A landscape with many valleys, sampled at points; each row gives a point and its height.
A ball rolls from a point to the lowest of its 2 nearest points, and stops where none of them is lower. Distance is the straight distance between rows; heights are no part of it.
J_867 h=6.60: [  0  -9 -22  34   1   4  -5   3  25  -5  26 -14   1  14 -31   1  15  -4
  48  -4  -8]
J_193 h=0.05: [ 34  -2  29 -21 -17 -16   2  -8 -22 -36  -2 -10 -43  -9  21 -10  -5  34
 -12  20  45]
J_310 h=1.68: [ 22 -11 -15  -2  -8   3   0  10  14  10  44   3 -49  31   7  25  16  -9
  13 -26  13]
J_505 h=8.50: [ -7 -32  26  18   1  -6 -24  -3   1   1  16 -25   1  14 -16  19  33   3
  -6  -8  12]
J_654 h=4.76: [  3  15   5  29 -48  -2   1   5   8  15   3  46   0  26  42  14 -10   7
  -6   4  -1]
J_723 h=6.00: [ 18  18  -2 -31   2  23   2   0  14  12  11  -3  -6  -2  23  11  18  -8
  19 -39  13]
J_424 h=3.80: [ 20 -25  10   0  10   6  -1   7 -20  -6   6   4 -30  36 -15   1   9 -18
   3   8  -5]
J_653 h=5.81: [-21 -24  -4 -25 -21  26 -13   3 -24 -11 -16 -13 -14  -4   9 -13   4 -15
  23 -28   4]
J_299 h=0.96: [-10 -36 -12  -3  -2  14   0  13   3 -31  -9 -27  -3   2 -61 -18   3  -1
  25  -3   9]
J_573 h=5.51: [  5  13  14  30  -8 -14 -17 -24  23 -18 -23   3  28  15  43  -6 -17   6
  42   9  15]
J_150 h=7.56: [-11 -14  -3  33  29  10   7 -14 -37  35  12  31 -10 -16  -6  16  -7  -3
 -13  35 -21]
J_736 h=6.48: [  6  12   7  -2   1   1  17  19 -30  26   9  29  -2 -10 -25 -26 -19 -17
  -8  27 -28]
J_931 h=6.24: [ 22  -1  -8  -9   8   4   4  -6  -7 -39  -3   0 -65   2  -7   4  11   3
  10 -13  35]
J_457 h=6.46: [  1  39  -8 -38   6   0  16 -13   8 -21 -15 -11 -26 -32  -2  -1  11  30
 -11 -49  32]
J_658 h=2.77: [ 36 -10   9  -4   3 -12  -3   9 -13  21  42 -13 -28  40   5  18  12 -11
  -2 -12   7]
J_753 h=2.39: [  9  10  13   0  39 -37   6   3  14 -25   2  -3  17 -10 -57  25 -13  -1
 -34   9   9]
J_458 h=4.71: [  7  23  -6   0   8 -21  20   8  -7 -18 -10  40 -10  17 -28  11 -23  -7
 -35  27 -14]
J_738 h=4.87: [  5  17 -13  16  12  -6  28   4  -1  -6 -18  32  -6  26  -7  -5 -11 -15
 -13  21 -29]
J_346 h=7.55: [ 42  12  12 -14   1 -10 -27  -2  16  16  23  -8   5  30  45   8   8  -5
  27 -30  19]
J_425 h=1.11: [-17 -27   0  12 -15  11  -7   2 -14 -23 -26  -7  -8  -3 -43 -31 -13  -3
  28  -2   1]
J_181 h=5.78: [-24   2 -22  12  -1  -1   4   6  18 -23 -34  10 -16   3   5  17  -3  -7
 -13  -8   1]
J_621 h=7.84: [-10  30  -3  23  15 -20  14 -22 -11  -9 -21  20  -5 -16  14  -4 -26   8
 -16  39 -20]
J_123 h=8.09: [ 20  26  24 -26 -10 -36  -9  13 -15 -29  22   7 -22 -25 -19   5 -36 -18
 -19  25   7]
J_137 h=4.55: [ -4   9  15  -9 -22  -3 -11  -7 -23   2   8  -6  -4 -20   1 -32 -20  -1
  10  32 -18]
J_759 h=1.88: [  7  17 -23 -46  -9   7  17 -11  11  -5  -6 -19  12 -27 -19   9  12  47
 -30 -52  13]
J_818 h=6.01: [ -7   0  -5  47   8   3   3 -16   7   5   6   9   9  14  -2   6   0   1
  23   8 -10]
J_219 h=5.26: [ -9 -15   1  35  -8 -12 -10 -18  23 -24 -28  13   6  14  44 -21 -28  14
  38  30   7]
J_22 h=0.67: [ 19  12   5 -27 -25  11 -11  -7   5  25   5  20  -8  20  55 -10 -12 -20
  31  -6  -4]
J_16 h=4.32: [ 27  14   5 -42  14 -25   5   4 -14 -29  -5   3  10 -18 -46 -32 -58   4
  -7  15 -16]
J_470 h=4.64: [-14 -16  -9  25  30  19 -21 -32  -2   0  -3 -19   1 -12  12 -12  -7 -13
  58   5  -6]
J_40 h=5.91: [ 30  31 -14 -13  -9 -10 -12   5 -11 -22  21  -9 -50  10   6  -8  -9 -20
  29   6   0]
J_637 h=4.22: [ -8  -6 -34 -12  32   7  38   5  28  -7 -24   9  -4  25 -16  17   6  -5
 -31   4 -19]
J_291 h=4.58: [ 10  21  -1 -20 -11 -13  30  12 -19  -8  -6  35 -11  -2 -45  10 -32  -2
 -42   3 -11]
J_603 h=5.34: [  9  37 -10  -7 -45   3  17  -1  -1  -2 -20  21   6   4  31  -8 -22   9
   9 -10  -6]
J_444 h=6.41: [  2   1  -3 -10  10  16  21  18 -21  13  -4  18   3  11 -32  -8  -3  -8
 -23   1 -19]
J_515 h=6.40: [ 15  -8  11 -12  14  -4   1 -12  12 -35   2 -14 -55   7  21  10  22  19
  20 -27  55]
J_789 h=6.62: [  6 -21   7 -17  13  11   0 -14   0 -32 -26 -19 -26  -6  19  23  22  11
  -2 -28  46]
J_205 h=1.87: [ 23   0  27 -12 -19  17  23  16 -29  27  -8  13  26  18   1 -19   0  16
 -19   6  -7]
J_65 h=6.29: [  0 -30   3  21  47  13  12   2   5   5  -2   1   3  30 -28  -6  15 -14
   3  20 -18]
J_96 h=2.33: [  0  27   3  -5 -30  -9   5  15   3   4   9  -6  32 -21 -40  14   9  27
 -34 -20   4]
J_907 h=3.48: [ 10 -39  12   3  -2  -2  -5  16 -16  21  36   0 -38  45 -29  10  11 -10
  -6   0  -2]
J_452 h=5.35: [-43  -1 -19  -7  22 -10 -10  -2  -3  -6  -1   5 -25 -40 -45  10 -14 -25
 -18  -3 -13]
J_972 h=2.22: [ 19 -14  33 -39 -25  27   4  -3 -16  15   5 -13 -13  19  55 -25  -3  16
   3  14  -2]
J_118 h=5.11: [ 28   7  19  35  17 -28  -7  -6  -5   1  19 -10   5  17   6  -8   2   1
  17  31 -11]
J_333 h=4.56: [-24 -36 -21  -5  15  -4   5   5  22 -27 -33 -16  -1  -4 -39   7   8   7
 -22  -2  11]
J_236 h=6.96: [-33 -24 -34  -6  -6  -3  -9  -6  18  -4  21 -20  11 -29 -41  12  34  -4
  -4  11   6]
J_974 h=7.93: [-29   8   3  11  17  -7  14 -11 -10   4 -13  26  -2 -21 -31  13 -14   1
 -44  12 -16]
J_565 h=6.10: [  5  -9 -18 -13   0   0 -10  11   3 -31   2  -1 -63  -3 -14  29   9 -11
  -8 -10  24]
J_216 h=1.96: [  1 -23  12  19 -23  30   8  -2  22   7 -21  25  33  49   6  -6  -3  15
  32 -12  10]
J_890 h=1.61: [  8 -16   5  -6   3  36   1  -7   9  17 -26  12  28  33  16 -12  -6  -5
  35 -12   0]
J_475 h=6.81: [ -8  -9   1  21  16 -13 -19   0   5 -34 -19 -22  -1 -12 -22  -6   1  -2
  12   3   9]
J_349 h=1.40: [-15 -13 -54 -23  -1  -8  21 -11  39  -8 -22  -1  49  -7  -9  25  21  30
 -37 -16  -2]
J_647 h=1.62: [ -1   5 -22  20  -2  10  25  -4   3 -17 -37  12  18  28 -16 -29 -26  10
  20   3 -14]
J_213 h=3.92: [-20 -45  13  32 -10 -14 -26 -11  -7  11  29 -16 -17  27   1 -10  -4  -3
  39 -14  10]
J_775 h=5.01: [ 10 -31  13 -24  17 -15  -7  16 -10 -28   2   1 -33  -4 -48  22  -5 -23
 -22   8  27]
J_388 h=5.98: [-10 -24   8 -35 -15  28  -3  -8 -25 -11  -1 -10 -47 -11  13  -4  13   6
  18 -33  33]
J_304 h=2.38: [  3  -5  11   9 -16  22  25  33 -21  45  -2  35  21  13  20 -13  -2   1
 -24   2 -16]
J_172 h=4.11: [ -3 -32  -6  40  -1 -17 -19 -28 -11  18  32 -12 -27  24   9 -18 -22   3
  49  16  -3]
J_224 h=4.37: [ 17  -5  20  12   5 -13   3  -6 -12 -19  -9  -5  14  16 -22 -33 -21   9
  18  42  -2]
J_300 h=4.65: [ 15  31  20  12   8 -19  -1  -6 -18  19  32  -1   8 -35   4 -21 -16  11
  -6  52 -19]
J_486 h=3.78: [ 36  16   3 -25  12  -5   4   6 -13 -36  -6 -27  -3  -6 -42   3  -5  15
   0 -10  25]
J_865 h=4.90: [ 20  41  -2 -41 -20   3  -5   8 -26 -14   7 -15 -25 -22  12 -10  -2 -10
  11 -10   2]
J_916 h=3.26: [ 29  32   8  -7  -9 -17   8  12  -7 -25 -11  -3  16  -4 -27  -3 -13  25
 -21  -7  14]
J_973 h=6.80: [-18  -5 -24  15  -7   8 -10  -6  13  -7   2   6 -16   8   5  -8  -3 -32
  45 -11 -12]
J_646 h=6.37: [ -1 -11 -13  -5  17  20   2   9  21   9  13 -19  14   7 -15   4  29 -20
  19 -11 -10]
J_374 h=5.17: [  7  -7   7   8  17 -26 -14  -8  -8  -5  14  10 -44  12  15 -10 -19 -20
  -3  50 -23]
J_353 h=3.94: [ 10  -3  -6  -2  26   7  24   5  10   6 -12  16  -4  35   8  20  13 -12
 -15  -6  -9]
J_269 h=4.50: [-34 -46 -11  -4  16  -8  -3  -8  13 -18 -27 -27  34 -28 -51  -1  12  20
 -25   1  11]
J_322 h=5.33: [-11 -15  16   2  -1  -3  -5 -12  -2   1  -5  -1 -40   0  39 -21 -20  -8
 -17  56 -32]
J_825 h=0.90: [ 34  15  32 -45 -16   0   8  -3  -9 -29   2 -22 -28 -19  12 -19 -19  30
 -22  36  22]
J_287 h=6.08: [-32 -13 -30 -36  16  23  11  -1   9  -6 -27  -4 -12 -10  -8  11   9 -20
 -19 -20 -16]
J_93 h=7.89: [-13  25  -9  34  22  -5  15 -17  -8   8  -3  32   1 -20 -25   2 -22   5
 -10  25 -17]
J_98 h=5.60: [-17  33 -11  -9 -29 -16  -1  -5 -10 -21 -23  11 -13 -16  10   5 -20  -4
 -16 -10 -12]
J_952 h=5.45: [-34 -20  15   5   3   2  -5 -31 -15  10  -3   1 -17 -11  43 -12  -6  -6
  -6  32 -28]
J_302 h=6.33: [ 17  14 -38 -31   3  29  19  29  40  24  24 -14  36  -4  -2   4  26  -5
  18 -26   6]
J_634 h=5.74: [-18   1 -10 -14 -19  17  -6  -9  27 -22 -36 -15  28  -7   1   7   2  16
  11 -40  24]
J_428 h=6.53: [ -4 -12   7   7   8   1   1  20 -24  33  31  26 -18  -2 -34 -14  -5 -28
  -4  17 -16]
J_739 h=6.35: [  4 -18   0  -5  35  16  27  18  -2  19  -2   2  16  25 -52  -8   6  -4
 -20  11 -23]
J_295 h=6.72: [-10 -24  34  -7 -24 -21 -31 -15 -17   6  10 -12 -12  10  52   3   4   5
 -17  -2   9]
J_479 h=4.28: [ -8 -14  13  29 -17  14  10  24  -3  28  20  12  26   8 -38   0  21  10
  -8   2  -2]
J_268 h=4.12: [ 17  16  30   1  -2  -5  -3   2  -6  36  10   1  38  -3  42 -10   3  11
  -5   8  -7]
J_846 h=7.98: [-16   1   1  12  23  -6   7  -1   4   5   2   5  22 -11 -34  24  13   1
 -43   7 -13]
J_806 h=6.68: [-25 -12 -18  18 -10  -1 -17  -3  15  -2  19 -11 -18   3 -17  11  12 -17
  24  -7  -5]
J_862 h=5.08: [ 11  25   7  19 -43  -4   3  13 -10  10  12  20   3   8  17 -17 -12   4
   4   2  -7]
J_687 h=3.02: [  0  12 -23  29 -41  13  -5  33  39  29  39  28   3   4   0  14  12   5
  10 -28   0]
J_513 h=2.32: [  4  20 -10 -29 -10  18  23   3  14  14 -13  -7  37  -5  -1  20   8  32
 -28 -45   9]
J_744 h=1.77: [  7  -6 -30 -28   3  13  32   2  31  14  -3 -12  43  -5 -11  15  27  18
 -21 -24   6]
J_953 h=6.22: [ -3  16   5 -36  -9  17   6  -9 -18 -11   1 -16 -31 -22   1  13  17  11
  -3 -42  32]
J_636 h=4.31: [ 19 -38  38 -22  13 -17  -8   6 -28 -33 -32 -16 -18   4  -7  -2  -1   6
 -32  28  31]
J_871 h=6.31: [  1  14   4 -26  -1   0   2 -10  -6 -17 -33   1  -5   0  46  -2 -12 -10
 -13   3   0]
J_511 h=4.70: [ 15  10  13  21  11  -6  -4  22 -10  44  35  12  16  -4  41 -27   1   8
   8  10 -13]
J_240 h=2.71: [ 21  -7  37  -4 -37   2   3 -10 -12   1   2   6   9  30  46   0  -4  27
  -2   4  16]
J_937 h=6.64: [ -3 -24  25 -33  11   6  -3  -5 -26 -17 -30 -17 -34 -17  24  17  25  -1
 -28 -15  35]
J_198 h=4.33: [  4 -19  -1  27  23  -5 -17 -23  -2  13  27 -18  -5  11  13 -25 -12 -14
  70   5 -11]
J_722 h=4.45: [ 28  19   3 -33   4 -24  21  13 -14 -12  -6  26  10 -18 -47 -14 -50   4
 -30  -4 -21]
J_466 h=6.89: [-12 -19 -26  17   8 -13 -15   1  34 -40   1 -29   2 -14 -35  10  24   4
  21   5  20]
J_506 h=8.13: [-23 -21  18  -7   7   5   7   1  -3   7  -6   1  -4   8   6  29  29 -12
 -48  -2  -2]
J_559 h=6.63: [ 10  31 -41 -47  15   5   8  -3  13 -29 -12 -19 -30 -29 -23   3   1  17
 -12 -42   9]
J_502 h=5.70: [-34  28 -19  27  -6 -22   3  -4   3 -22 -26  27 -18 -18  -8  11 -15  -4
 -21   8  -9]
J_878 h=3.64: [ 27 -17  36  12  14 -13   3   1 -10 -40 -29  -4  15  30 -13   1 -12  26
 -20  31  17]
J_924 h=5.14: [-24 -10   5  27 -16   5   8 -25  -1  -8 -33  17   8  11  30 -24 -26  11
  19  29 -10]
J_58 h=5.37: [ 11  17  -3 -10   5 -16  -3  -2  -5  -3  12  -1 -40  12  36   1  -6 -30
 -12  30 -26]
J_400 h=6.15: [  3   3  20  11 -33  -5 -23   1  -1  -6  15 -13   8  -4   3  13  20   7
  11 -31  13]
J_731 h=4.42: [  2  -1  11  27 -33  -1  -2  -3  19   2  -4  23   9  34  24  25  -2  14
   4 -13  15]
J_587 h=4.83: [ 40  27  24  16  13 -31  -3  -2  -6   0  28  -6  21  -2 -10 -18 -19   5
   9  45  -4]
J_251 h=1.12: [-14 -16 -36   3  -3  14   6   3  23 -17  -8 -32  23  -8 -51 -15   8  10
  33 -14   1]
J_191 h=5.87: [-24  -5  10   1 -45  16 -10  -3  -1  -9 -11 -10  18  -7  -4   7  11  15
   4 -31  22]
J_220 h=7.77: [-30  12  -6  24  16  -3  -2 -38 -15  -7 -20  12  -6 -24  40  15 -21  -4
 -12  33 -12]
J_870 h=1.83: [ 27  -2   8 -16 -16  16   2  20  -1  36  21  12  -5  25  51 -38 -11 -13
  19  10 -20]
J_566 h=3.79: [ -1 -17  12  27 -16 -22 -20  -7  18  -1  15   3  -6  30  23  31  11  -1
   4 -17   6]
J_405 h=2.82: [ -1   7  24  21  47 -28  -6 -16  -4  -9   0 -13  27 -21 -44  15  -6  10
 -21  17   4]
J_324 h=4.18: [ 16 -23  16   8  -4  11   3   1 -10 -20  -8  -5  -2  32   1   1  12   5
   3  -4  10]
J_517 h=1.23: [-17 -25 -22 -12   5   4  -5   4  -7 -31 -47 -13 -14 -17 -42 -31 -27   8
  10 -17  -3]
J_577 h=3.74: [ 15  30 -18  -8  33  10   9  46  -8  24  25   1   7 -22 -34 -24   7 -27
   8  -1 -30]
J_985 h=3.28: [-23   5  -6  38 -19  13  -6  16  34  40  31  27  18 -12   9  19  19  10
  10 -19   9]
J_370 h=2.41: [ 32   8   6 -16   6  27  20   5  -5   6 -16  -6  30  24  17 -18   1   0
  19 -10  -3]
J_548 h=3.01: [-12 -20   6  -5 -18 -26 -36 -22   1  22  22  -8 -28  14  50  -3 -18 -16
  27 -12   5]
J_62 h=6.59: [  7  31 -62 -40   7   4  14   5  29 -14  -2 -16 -12 -23 -23  12   8  -1
  -3 -40 -10]
J_315 h=0.97: [ 37  -2  13  -1 -11 -14  -6   4 -12 -37  -7  -8 -35  20  25   1  -3  19
   0   8  33]
J_364 h=6.36: [ 27   6  37   8  -1 -29 -17 -13  -2 -28 -13 -33  21  13  27  -3   4  13
  -1  21  19]
J_396 h=4.15: [ 30   9   4 -33  11  -5   6  12 -24 -38  -1 -12  -4  -3 -47 -27 -34  -3
   9   3   5]
J_817 h=2.80: [-16  14  -3  10  -1  19  25  23   6  36  -7  33  25  -7   8   0   4  -2
 -23 -18 -18]
J_665 h=5.46: [-13  50 -21  13 -28  -9  -5   4  -4  -6  13  19 -14 -29 -25  -7 -19 -10
   5   0 -19]
J_556 h=5.49: [-11  15 -11 -15 -34   4   8  -9   2 -26 -52   7  10  -3  33 -15 -28  17
   6 -14   1]
J_75 h=1.44: [-19  -1 -29  44  -5   4   9  -4  17 -32 -27   6   8   2 -34 -22 -20  11
  36   4  -2]
J_966 h=1.34: [-40 -21 -48 -13 -41   9  15  -6  31  -2   5   6  38 -22 -30   2  17  19
   1 -11   2]
J_778 h=3.40: [ 10  15 -22   9  16  18  13  43  14  31  34   6   1  -3 -14 -12  26 -26
  10 -17 -15]
J_382 h=5.13: [ 13  -7   0  39  14   0 -18  10  -3  53  43  24   8   7  44 -23 -13   8
  37   6  -4]
J_886 h=1.58: [ 16  -2  37 -42 -27  16   2  -5  -6 -13  -5 -27 -19  -5  32 -25 -14  26
 -18  28   0]
J_91 h=8.05: [-35 -17  17  18  -1  10  11   0  -4  26   3  14  18  -7 -10  25  26   2
 -49  -1  -8]
J_920 h=6.69: [-20 -12  10  15  23  21  -4   2 -28  38  11  -3  14 -18  -2 -17  12 -12
  15   2 -25]
J_803 h=1.59: [  6   4 -38 -42 -11  -6  10  -3  15 -14   8 -10  16 -26 -49  14  13  41
 -41 -25  11]
J_627 h=7.07: [  8  -9  42 -11 -11 -21  -8   7 -25  32  27   9 -13   7  24  -2   8  -5
 -42  32 -15]
J_823 h=3.05: [  2  13 -33  22  -9   2  -4  35  21  29  50   5 -22   0 -17   2  14 -25
  26 -13 -14]
J_894 h=8.26: [-38 -38  26  15  22 -10 -23 -10 -20  -9 -20 -16 -20 -19   3   5  10 -16
 -17   6  10]
J_663 h=3.19: [ 16   1  36  20  34 -33  -4  -9 -10 -18 -15 -12  30   5 -21   7  -4  11
 -19  32  11]
J_782 h=6.09: [ 21  16  13 -45  27  -5  -1 -11  -3 -12 -22 -20   6   3  58  -9  -3 -17
  -3  10  -7]
J_162 h=5.39: [  8  39 -18 -30 -11  13  -6  -2   0  -9   5 -11 -17 -12  20  10   2 -26
  21 -36   4]
J_930 h=6.47: [ 11   3  13 -49   8  -1  -3  -9 -24 -20 -33 -24 -22 -22  44   0   2   1
 -28  -1  16]
J_662 h=8.37: [-26 -46  28   3   5  -5 -35  -6 -11  -5  -5 -31  -9  -2   9  10  22 -12
   6 -12  19]
J_643 h=2.43: [  5 -13  27 -31 -27  22   5   3 -16  40   9  15  -3  16  51 -24  -4  -9
  -2  12 -16]
J_267 h=5.93: [-29 -41  -9 -29   0  20  -9   4 -11 -16 -46 -26 -13 -26  -1 -15   9  -4
   2 -37  15]
J_770 h=7.66: [ -8   4  -3  28  30   9   8 -28 -22  25  -6   9   6 -23  26  12  -7  -4
   1  18 -18]
J_623 h=4.23: [ 17  36  -6  17  52  -5   7   3 -24  34  16   3  22 -27   5 -10   2 -11
   6  17 -22]
J_102 h=4.05: [ 21   3   4  18   5   7   9  32  14  26  30 -13  26   8 -20   5  29   7
  -3  -8   8]
J_248 h=4.98: [-31 -24   2  29   8  15 -16 -42  -5  -5 -34   7  15  -9  39  -8 -18  10
  34  13   6]
J_126 h=1.93: [ 35   5  11  -4 -26  12  21  -6 -11 -16 -13   3 -12  24  34  -9  -8  23
   6   4  18]
J_48 h=3.62: [-12 -40  12  16 -31 -31 -35  -4  -9  -3  24 -23 -33  17  24  -5 -11  -3
  22  -9  16]
J_622 h=3.00: [ 32   2  21 -29   7  45  35   7 -19  27 -12  -1  34  22  16 -29   3  21
  15 -29  10]
J_381 h=5.02: [  2   3  -5  19   6  -5  12  -1 -10 -10  -2  33 -25  23   7 -16 -20  -9
  -6  50 -29]
J_334 h=6.93: [-15 -21 -41   7 -18 -17  -4   2  29 -20  31 -15  13 -12 -50  16  32   9
  22  20  22]
J_129 h=6.61: [ -1  -6   8  17  35   7  -7   7 -40  52  41  12  -4 -27 -16 -17   1 -14
   0  19 -21]
J_888 h=5.52: [ 28  18  13  46  19 -16  -3 -24   3  15  17  -3  31  -1  29  -3  -7  22
  28  31  -6]
J_257 h=6.50: [  4  -6  34   8 -33 -18 -26  -3 -20 -16  10 -16  -2   7  17   2   2   4
   2   3  16]
J_912 h=6.51: [ 18 -25  -9   8  10  13  -4  13  16   1  22 -29   3  28 -26  -7  25  -7
  37  -9   2]
J_557 h=3.63: [  3  18  -6  -6   7   9  32   0  17  14 -26  23  30  14  16  31   2   4
 -47 -20 -11]
J_572 h=3.43: [ 21  -2  39   7 -15  -3   2 -12  -1  15  -5  -4  35  29  42 -16  -3  22
   7  19  -6]
J_313 h=5.57: [-43 -23   5 -10   4   9  -9 -21  -8  -5 -39   5  -9 -12  49 -20 -14 -17
   4  16 -11]
J_590 h=5.62: [-18  16 -10 -15 -22  23  -2  -9  19 -12 -48  11  20   3  20   2 -21   4
  17 -36  18]
J_772 h=1.94: [-32  21  -2  13 -34  -4   6   7  10  12   8   1  29 -30 -18  29  22  13
 -35 -21  -5]
J_758 h=3.89: [ 12  -2  23   9   4   5  17  -3  -4  15 -19   2  38  21  31 -44 -12  20
  12  38 -16]
J_253 h=3.66: [  0  13  -3  35  -5   6  -9  24  10  40  40   3  18 -16  -7   2  26   2
   8 -18  -1]
J_802 h=1.95: [  3   4 -20 -28  33 -27  -1   3  21 -28   3  -6   8 -22 -63  19 -13   5
 -43  -9  -1]
J_76 h=8.17: [ 30   7  12  18  10 -37 -26  -5  16   6  22 -26   6  39  38  12  -1   2
  31 -11  13]
J_696 h=6.17: [  3  -9  -3  47  41  -4   6 -18  -8   5   1  13  -5  14 -12   2  -1  -8
   0  32 -15]
J_750 h=1.21: [-37 -13 -60 -11 -11   7  20  -8  39   5 -11  12  32 -21 -10  16  11  13
 -19 -15 -15]
J_954 h=7.24: [ -3   4  22  16   6 -10  -6  17 -23  39  29  16  -4   3  11   6  16 -18
 -36   7 -15]
J_884 h=4.84: [-36  -8 -18  29  16   5 -10 -27  -8 -12 -26  -2   0 -26  11 -12 -16  -4
  42   5  -2]
J_892 h=3.96: [  5  28 -14   2  52   8  10  18 -16  34  16  -9  21 -40 -26 -23   3 -12
  -1  -3 -21]
J_197 h=5.68: [-10   0   3   8  -3  23 -22  -3  30  46   3  28  26  18  15   0   1 -10
  39 -17   2]
J_200 h=1.56: [-46   6 -30  -7 -42   5  -2  -2  29  10   9   2  32 -34 -10  28  23  11
 -16 -23   7]
J_726 h=6.14: [  6  15 -29 -16   2  26  -2  15  48  39  12  12  30  -1  14   5  19 -11
  24 -27   8]
J_50 h=2.44: [ 12 -11  31 -32 -16  39  23   6 -28  35  -3  13  26  13  28 -14   9  10
 -15 -19   8]
J_512 h=5.72: [ 20  16  18 -20  21 -21 -20 -14   1  -2  12 -24 -18   6  60   0   5 -18
  -6  20 -14]
J_620 h=2.73: [ 31  38   9   2 -24  -6  12  31  -4   1  16  -6  31 -10 -40   2   3  32
  -9 -26   8]
J_804 h=6.02: [-31 -19 -29 -28  18  11  -6   0   0 -20 -53  -9 -18 -27  -5  -5 -10  -6
 -21 -37 -10]
J_881 h=7.94: [-17  31   1  21  -9 -20 -24 -15 -18  -9  11  -1 -16 -42  -1   5 -11  -5
   2  20   4]
J_478 h=5.84: [-22  -8 -10  35   5  15 -10 -19  39  14  -6  18  14  13  12  15  -1  -8
  42  -3   5]
J_956 h=4.16: [ 37  -8  21   4  -6   8  20   1  -8  -8 -10   1  15  39   7 -34 -19  18
   8  48 -11]
J_90 h=4.49: [ 25  34   3  21  35 -12  -8 -13 -29  22  35  -4   3 -36  -2   5  -8   1
   1  38 -11]
J_358 h=5.66: [-38 -26   0  -8 -10  22 -15 -10  -2  -5 -36   9 -10   3  32  -4  -2 -28
  17 -10   3]
J_963 h=5.47: [ -6  -4   3  25  -4  17  -9   1   2  47  17  25  17   0  32 -19  -4 -11
  40 -12 -11]
J_576 h=4.01: [-13  23 -18   6  30  -9  22  -4  19   0 -30  18   4  11   7  26  -1 -10
 -46  -6 -27]
J_851 h=7.85: [-13  24 -11  30  15  -3 -19 -36 -23  -6  -2  -5 -13 -46  22  23 -22   9
   3  24  -4]
J_368 h=8.19: [-31 -25  24  -5   0  -3 -16  -4 -23  -5 -20   0 -19   0  19  17  11 -20
 -40   4   3]
J_419 h=4.67: [  6  30   6 -25 -27 -10  -6  11 -29  -7   7  -1  -1 -25 -18 -23 -17  -8
  -2   5  -8]
J_934 h=6.19: [-16 -10 -37 -36  25  29  11   4  28  12  -6 -10  12  -4  -2   8  23 -21
   3 -21 -13]
J_221 h=5.24: [-19  -3  -3 -18  27 -19  -4  12  -2 -19   7  12 -31 -11 -45  21  -6 -31
 -30   7   0]
J_263 h=1.84: [-10 -20 -11  25 -23  24  21   0  20 -21 -27   7  20  30 -15  -3  -5  16
  22  -9   5]
J_714 h=5.67: [ 27  24 -14 -15 -12 -17 -11   7  -6  -2  33   5 -58  21  26  10  -2 -24
   1   1  -5]
J_814 h=3.51: [ 20 -22  -7   2  14  11  18   5  24   2   9   7 -22  53  12  38  24  -5
  -3  -9   0]
J_176 h=4.46: [  0  -1  27  -3  -9 -13  -7   0 -19 -15   4  -1   8 -17 -34 -31 -28   1
  14  42  -2]
J_951 h=5.89: [-16  23 -11  -8  -5  19 -21  -4  39  22 -10  18  17   5  20  12   5 -23
  29 -26   9]
J_5 h=5.94: [  1   9 -24 -11   2   6   5   9  18 -16   0   0 -35   7  -5  25  12 -18
 -12  -9   4]
J_567 h=5.31: [ -6  29  -7  10 -42   5  -3  19  -2   5  15   9   4 -14  -3 -10  -2 -10
  14 -17  -1]
J_185 h=2.49: [ 18  14 -23   8 -23  12   4  26  30  14  37  15 -23  24   9  19  11 -15
  24 -24   1]
J_148 h=4.38: [ -4 -14  -2  19  -9   6  20  20  18  15  11  -5  58   6 -49   3  23  36
 -14  -1   8]
J_149 h=1.29: [-22 -17 -28  21   1  17   1  -5  30 -27 -24 -20  15   2 -22 -19   0   1
  51  -7  -2]
J_12 h=6.75: [ 32  18   1 -26  24  11 -18   1  26  19  18 -21   8  15  27  22  25 -18
  21 -36  15]
J_6 h=1.98: [ -2  -1   8 -14 -21  -8 -19  -8   1  15   9  16 -23  15  50  13  -1 -24
   2  -8  -4]
J_864 h=6.65: [  8   8  15   6  16 -23 -16  -6  -9 -31 -25 -30  10  -1   3   2   4  -3
  -5   2  12]
J_807 h=5.53: [-24  37 -28 -10 -26 -16 -14   1 -10 -25 -14   5 -23 -38 -22 -17 -30 -16
   2  -6 -12]
J_390 h=4.02: [ 10 -38  50   4  -2 -11  -7   2 -28 -16 -20 -10  15  16 -13   0   4  13
 -25  22  15]
J_173 h=6.49: [  6  23 -61 -28  -6  12  23  16  31   3  18 -12  16 -15 -17   5  24  -5
   7 -20  -2]
J_127 h=4.66: [ 26 -37  24 -10  24  -9  -7   8 -18 -30  -5  -6 -43  10 -15  25  10   1
 -22  12  39]
J_170 h=4.48: [ -4 -26  -6  -5   5  15  15   4  17 -18 -15 -11   0  19 -17  19  26   9
 -12  -6  12]
J_699 h=4.43: [-20 -24  -1   2   2   1  10   5  14  -5  -1 -19  45 -12 -57  -2  13  27
 -19   2   8]
J_342 h=6.92: [ -7  -7  36   5 -10 -24 -18 -13  -9  19  22  -6 -17   5  46   7   0   1
 -32  23 -11]
J_779 h=2.83: [ 12 -28   2  25   6 -13  -9   1  17  -2  24   4 -31  47   6  37  13  -9
 -12  -8   1]
J_541 h=3.20: [ -5  31  -3  11   3  11  21  10  27  26 -16  27  39  11  20  20   6  -1
 -13 -14  -6]
J_984 h=7.41: [-15   3  24  19  -1 -22 -19   2 -25  20  40   4  -8 -17 -11  13  11 -13
 -15  10  -4]
J_624 h=1.72: [ -9  -7 -44 -40   8 -28   5   4  21 -16   9 -13  17 -31 -60  13   8  18
 -36  -4  -2]
J_610 h=5.95: [ 28  34  15  29  -7 -28  -6 -12  15 -38 -18 -19  25  14  33   2 -11  16
  16  15  15]
J_465 h=6.78: [-40  -3   3  -3  11  33  -2   1  -8  53  -3  -2  27 -32   6 -19   9 -19
  15 -21 -16]
J_518 h=7.51: [-28   6   2  25  11   1  -7 -12 -31  29  26  23 -16 -38 -28  22  -1  -5
 -14  13 -12]
J_523 h=8.00: [ -4  39  14 -19 -10 -34 -26   3 -14  -8  23  -3 -22 -39   3  -3 -12 -21
 -16  23  -5]

Call two points neighbours if one is among the 2 nearest of the other. Go from one point of each pair to the other, from neighbour to neighbour, staying as low as possible. Name the highest point that can't be avoided.
J_803, J_750 -> J_513
J_803, J_193 -> J_40
J_890, J_205 -> J_622
J_779, J_205 -> J_637
J_22, J_193 -> J_643
J_890, J_299 -> J_216
